Each row is a point on a landscape with many valleys, with its height.
From any point a ball rolls to the lowest of the 2 points nearest to it. It stops when none of these is lower. Distance is the straight distance between rows; heights are no part of it.
fonug h=30.9: [-22  53   8 -11  13   7 -41 -26  -5  23  19   8   2 -20 -15  -7 -25 -29
  -1  13 -21]
Vesi h=42.8: [ 36   6 -13   9   8 -16  -5  48  16   1  21 -36   1 -14 -23  27  30  16
   2 -21  15]
ratid h=20.8: [ -5 -10 -17  20   4 -24 -21  26  -1  36 -21 -24  29  14 -21 -26   9  23
   4 -30  25]
Bubo h=70.8: [ 13   0 -34  10 -15  -5  17  -7   9 -47  17  -2  -9 -15  -8  -5  -4   9
  31 -46  -2]
doz h=3.8: [-23 -24 -23 -14  -6 -12 -19  -8  17  26  33 -10  18  -6  10 -26   6  29
   6  31   6]
sida h=49.0: [ 25 -38 -13 -46 -40  -8  42  29   7 -40  -6 -11 -20  19   2  14  14   5
 -30  17   4]
dapim h=45.6: [-28  24   1  -3  15  -2 -43 -40  -4  -5 -57  20   5   8 -11   8 -13  -7
 -22   6 -34]
gat h=66.6: [ 14  45  21 -15  31  -3  15  -6  19 -43 -20 -30   2 -17  -2  17  25  18
  -3  25  33]
popit h=39.1: [-27  13  12  21  27  27 -23   6 -13  27  -5   0 -35  36   8 -14  -2  16
 -56  12 -40]
laro h=50.8: [ 23  28  37  14 -12  -4   8   4  12  28  -4 -10  32  32 -10   9   9 -11
  -6  12  47]
mora h=58.3: [ 13 -12   6 -16 -38 -10 -22   7  24  33   9   3  40  33  -8  31   2  -9
  -7  32   2]
Lefo h=40.1: [ 20  19   5   3 -46  -9  -9 -11  20  -4 -34 -23  52   7   3  11  35  20
 -22   3  12]
lidap h=47.2: [ 44  42  20  17 -10   7  -4  21  11  -3  13 -48  26  12 -12  28  17   3
 -19 -17  29]
pobud h=22.8: [-26  14 -17 -26 -37  14 -14  -3  22 -35 -16 -29  43   7 -35   8 -33  11
 -12 -14 -23]
Zise h=66.3: [ 22  16  13  20  40  10 -16 -11 -11 -15  33  21 -27   5   3  10 -10 -28
  44  18 -13]
tika h=48.6: [-35  19  31   3  24  25 -26 -47 -38   3 -47  35 -14  10  22 -20 -15 -16
 -21  21 -34]
liv h=42.0: [  0  18  12  28  16  -4  -7 -14 -13  50   2  36  -4 -10  19   2   1 -37
   1 -34 -25]
duk h=37.8: [ -2  -4 -11  -7 -47 -10  19  -5  18 -19  -8  35   7   7 -33   8 -21 -23
  11 -52  -8]
tosaf h=57.5: [-15 -27   4 -19   7  -9  26  55  -6   5  -9  15 -44   6 -45 -18  -2 -17
   0 -14   2]
dov h=37.9: [ 31 -44 -27 -22  -6  -5  10   8  17 -23  23   3 -21  -3  16  39  26  -7
   7  16 -24]
nufi h=61.6: [ 10  16  -6 -64 -22  -8  51   4  28 -61   6 -25   8 -30  -1  10  34  18
  14   9  34]
pomi h=36.7: [ 12 -20 -17  -9 -13 -13   0  46  14  16 -14 -20  17 -27 -41  20  16  -5
  -1 -22  13]
Teme h=22.6: [  6 -46  15   5 -31   1  30  -1 -14  30  26   3  16  34  50   0  -5   1
   7  25  21]
dobo h=35.2: [ 17  41  -9  -1 -18  -5 -15   0  23 -45 -38 -23  40  11 -20  34  18  15
  -1 -16   9]
lugi h=20.7: [-37  -4  14  10  10  14  23 -29 -11  30  19  16 -23 -26  48 -39   0   9
 -31   7 -17]
riv h=42.5: [ 24   8 -14  14  23 -18  -3  19  -7 -26 -10 -27   6  18 -21 -17  13  38
  30   3  58]
dumu h=12.8: [-18  36  13   9 -19   8 -13 -46 -14  25  11   1   7 -34  37 -18 -15  -5
 -40   8  -1]
pufup h=68.8: [ 20  -1  -9  -2  13   2  13 -21  -4 -44  31  28 -40   3   2   4  -7  -5
  38 -17 -15]
Doto h=30.4: [ 23 -57  -6 -23 -41 -16  20   2   9  10  25  22  -7  27  37  22  12  -4
   4  18  -7]
Nak h=13.6: [-17  10 -22  22   6 -10 -35  -6   4  28   4 -23  22  -7  13 -29  16  40
 -23   3   3]
Rizel h=40.2: [  8 -24  -4   8   6  -5  25  17 -16 -27 -11 -26  -6   3 -14 -42 -12  17
   4   6  44]
nomo h=64.3: [ 12  35   3 -51  16   9  23  19  36 -61  13 -42  -4 -26 -21  27  13  24
   6   9  12]
Badi h=55.9: [ 23 -20 -10  30  12  29   3  16  -5 -30  23 -20 -43  31 -11  25 -18   4
  -7  -3 -24]
nufa h=55.1: [ 29  16 -28 -19 -20 -18 -12  11  25 -30  -3 -32  48 -41 -17   8  40  24
  35 -28  19]
nul h=76.2: [-23 -32  22   1  46   6  11 -11 -30  11 -56  -3 -14 -41  13 -20   0  -5
 -11  32  -4]
rosi h=70.2: [  5  -1  28   1  11   5  21  -8  -2  -1   9  -3 -16   9  17  14   5  -9
 -30  29  -2]
mapi h=27.7: [-10  -9  -1  -4   1   3  19 -11   6   1  37  15 -45   8  31 -30  23  27
 -15   2 -21]
Zive h=33.1: [-10 -26 -23 -18  -9 -19  31  16   4  -2  30  -2 -21  15  23 -35  34  48
 -14   9  22]
Sitof h=36.4: [ -8  -3   2  44  -7  -8  24 -12 -21  13  -6  30  -4  28  11 -17 -12   0
   2 -50   9]
Baz h=13.1: [-25 -25  19   1 -25  12  18 -22  -8  30  14   8   6 -33  -7 -29 -45 -47
 -16  -6  -2]
limud h=61.2: [ 11   9  21  16  48  35 -37 -15 -28   4  14   7 -37 -34  23  16   8 -24
 -10  23 -52]
sebom h=44.7: [ 28 -29   0 -14 -51 -11  22   3  14 -19 -20 -25  25  13  15  20  30  19
 -31  25   9]
Foge h=53.1: [ 21 -18  -7  48  38   8   2  15 -20 -17 -15  -3 -31   2   4   5  -3   8
   8 -18  -3]
tif h=54.2: [  9  25  24  -3 -19 -15 -16  -7   8  58 -26   5  41  26  -4  28  -3 -38
 -17  16  22]
dibap h=61.4: [-25 -26  20   8   7   2  28  47 -11  29 -15  43 -38  45 -18 -18  -2 -19
  -1 -39  -8]
Megu h=15.9: [-22 -39   1 -14 -11   9   9   4   7  31  38   4  -6 -12   2 -24 -20  -7
   1  13 -10]
nuri h=54.6: [-24  31  36  21  35  12 -40  -9 -48  70   1  21  15  34  22  -6 -36 -29
  12  25   2]
lene h=72.3: [-15 -27  28  14  20  11  15  -2 -27  24 -11  27 -20  18  39   7  -8 -15
   4  17 -13]
kemiz h=57.1: [-28  19  32  17  58  -3  -8  -1 -37  41 -35  18  10  27   5 -18 -24 -35
  22   3  15]
Gupe h=34.5: [ -1 -39  -8  29 -16  -6  29  30 -22  18  -2  36 -14  33  31  -5  -4  11
  25 -29  10]
vigu h=74.3: [-28 -48   6   0  35 -10  -7  10 -21  29 -26  16  -3  -1  16 -17   3   7
  25  31   4]
daner h=28.3: [  9 -27  -2  10  -3 -33   8  50  -5  58 -36  -2  31  -4 -15   4  29 -12
  -1 -36  30]
pilip h=63.9: [ 11  41   6  17  50  27 -28 -17  -8 -12  29   6 -30 -39  -1   8  -8 -29
  24 -14 -31]
zavog h=43.8: [ 27 -20 -28 -29  -2 -12 -18 -21  28 -39  15  -5  11 -14  21  46   7   3
  29  35 -24]
gozep h=51.8: [-23  47  41  16  25  11 -25 -27 -23  33 -13  41  -5  50  30  -6 -14 -17
 -12  19 -13]
Puzod h=31.2: [ -3 -10   3   8 -45  -7  24  -1   9   5   0  10  19  10   2 -10  12   1
  -3 -30  16]
nos h=50.6: [ 15 -50 -25  31  21  -2  -9   2 -28 -15 -21  21 -29  24  22  10   3  16
  27  12 -11]
pup h=43.2: [  2  13   2  12 -16  -4  10 -15   5  13   1  33  -6 -23 -19  15 -14 -40
  -2 -52 -22]
Maded h=37.3: [ -2 -34 -14 -20 -12  -1  49  41 -20 -25  -6   0 -34  28  -5 -42   6  25
  -3   5  42]
makam h=29.3: [ -5  29 -14 -15 -35  14 -21  26  28 -25 -33 -47  64  -5 -43  12   4  23
 -13 -32  -3]
Luz h=72.5: [-14  28 -22   8   5  -3  10 -22   6 -44 -17   5   6 -26 -27 -11 -18   1
   8 -41  -2]
vus h=23.8: [-13  51   6 -29   3  17  -9 -21  21  -8  52   9 -12 -14   2  12  -1 -11
   2  10 -33]
vani h=58.9: [ 16   8 -22 -31 -42 -10  27  -1  23 -39  20 -35  15 -27   7 -19  44  42
  12 -15  25]
Bizi h=47.8: [ 24 -38 -25  12  17  -9 -31  11  -8 -26  -6 -17  -9  30  -9  17 -14  31
  34  30   9]
buv h=53.5: [  9 -35   0 -29 -16 -10  34  51   6   7 -22   8 -36   9 -27  24  17  -8
 -18   2  25]
Mipav h=14.7: [ -1  37 -21   3 -14   6 -14 -19  27   1  36  -6  14 -32   9  13  -1   8
  -8 -17 -22]
gumaz h=44.9: [ 24 -16 -30  -7  -9 -12 -17  28  10 -34  12 -25   7  36 -20  -4  18  42
  12  17  29]
Badu h=58.8: [ 28  13   5  40  26  39 -27  -6 -14 -13  10 -10 -25  -6   8  35 -17  -8
 -26  13 -36]
davet h=33.9: [-25  -1   8 -15  10  11  -5  -1  12  31  25  27 -35  21  26  -6  26   9
 -41  12 -56]
Safo h=23.7: [ 18 -15  -5  -3 -48   1  46  17  17  -5  32   8 -21   6  14   5  33   9
 -24 -38   3]
gemip h=4.9: [-19  -4 -33 -11 -22  10 -18 -21  25 -10  53  -4  22 -19 -16 -12 -40   6
  15 -14 -27]
Zuguz h=50.1: [ 24  -2 -23 -17  -4 -14 -12  -3  28 -27  -3 -14  31 -54  -7  37   6  -9
  40   1   7]
rola h=42.6: [-13  41   4  15   1  21 -33 -19  -8 -13 -17  -7  -9  27  -8   5 -24  14
 -44  11 -16]
Kun h=36.6: [-31  12  -1  18  12   8 -37 -25 -14  36  12  37 -11 -26  -5 -19 -14 -31
   1 -15 -52]
sugap h=77.7: [-14 -12   1  -8  34  -8   2  -8 -11  10 -47 -14   9 -59 -24 -14  -6 -16
  10  22  20]
Rin h=4.4: [-20   1   0 -10 -35   6   8 -50  -3   5   3  -5  33 -49  10 -27 -36 -17
 -10   3  -1]
lig h=59.8: [ -2  15  25   4  53   0 -19   8 -22  54   8   9   7 -16 -14 -24 -20 -46
  32  14  24]
zitu h=28.4: [-21 -30  15  23   0  -6  11  14 -27  40  12  10  14  32  45 -16   2  22
  26  12  42]
fur h=76.5: [ -7  -4   4 -23  33 -23   4  -3   0 -22 -52  14  -7 -30 -35   4 -17 -32
  31  13   6]
pema h=74.4: [-21  17   3 -25  24   2   3  -9   5 -50 -19  18 -17  -9 -49   0 -29 -20
  35 -13 -19]
deku h=68.3: [ 12  54  23   2  24   7  -3 -32  -3 -19   0 -16 -12 -12  29  15   9  -2
 -28  32   7]
konu h=15.3: [ -6  -1 -17  12 -44   5 -24  -8  12  -3  18 -29  42  10 -26 -26 -38  12
  -3 -11   6]

Where does a ball stop that starts at each point below?
pilip -> mapi
fur -> mapi
sugap -> Teme
tif -> doz
gat -> Teme
nuri -> mapi
sida -> gemip
liv -> gemip

For each start below, name every point that the ball comes to, in order.
lig -> nuri gozep tika dapim rola popit davet mapi
mora -> laro lidap Vesi pomi daner ratid Nak doz
Bizi -> gumaz riv Rizel Maded Zive mapi
tosaf -> buv sida sebom Lefo dobo makam pobud konu gemip
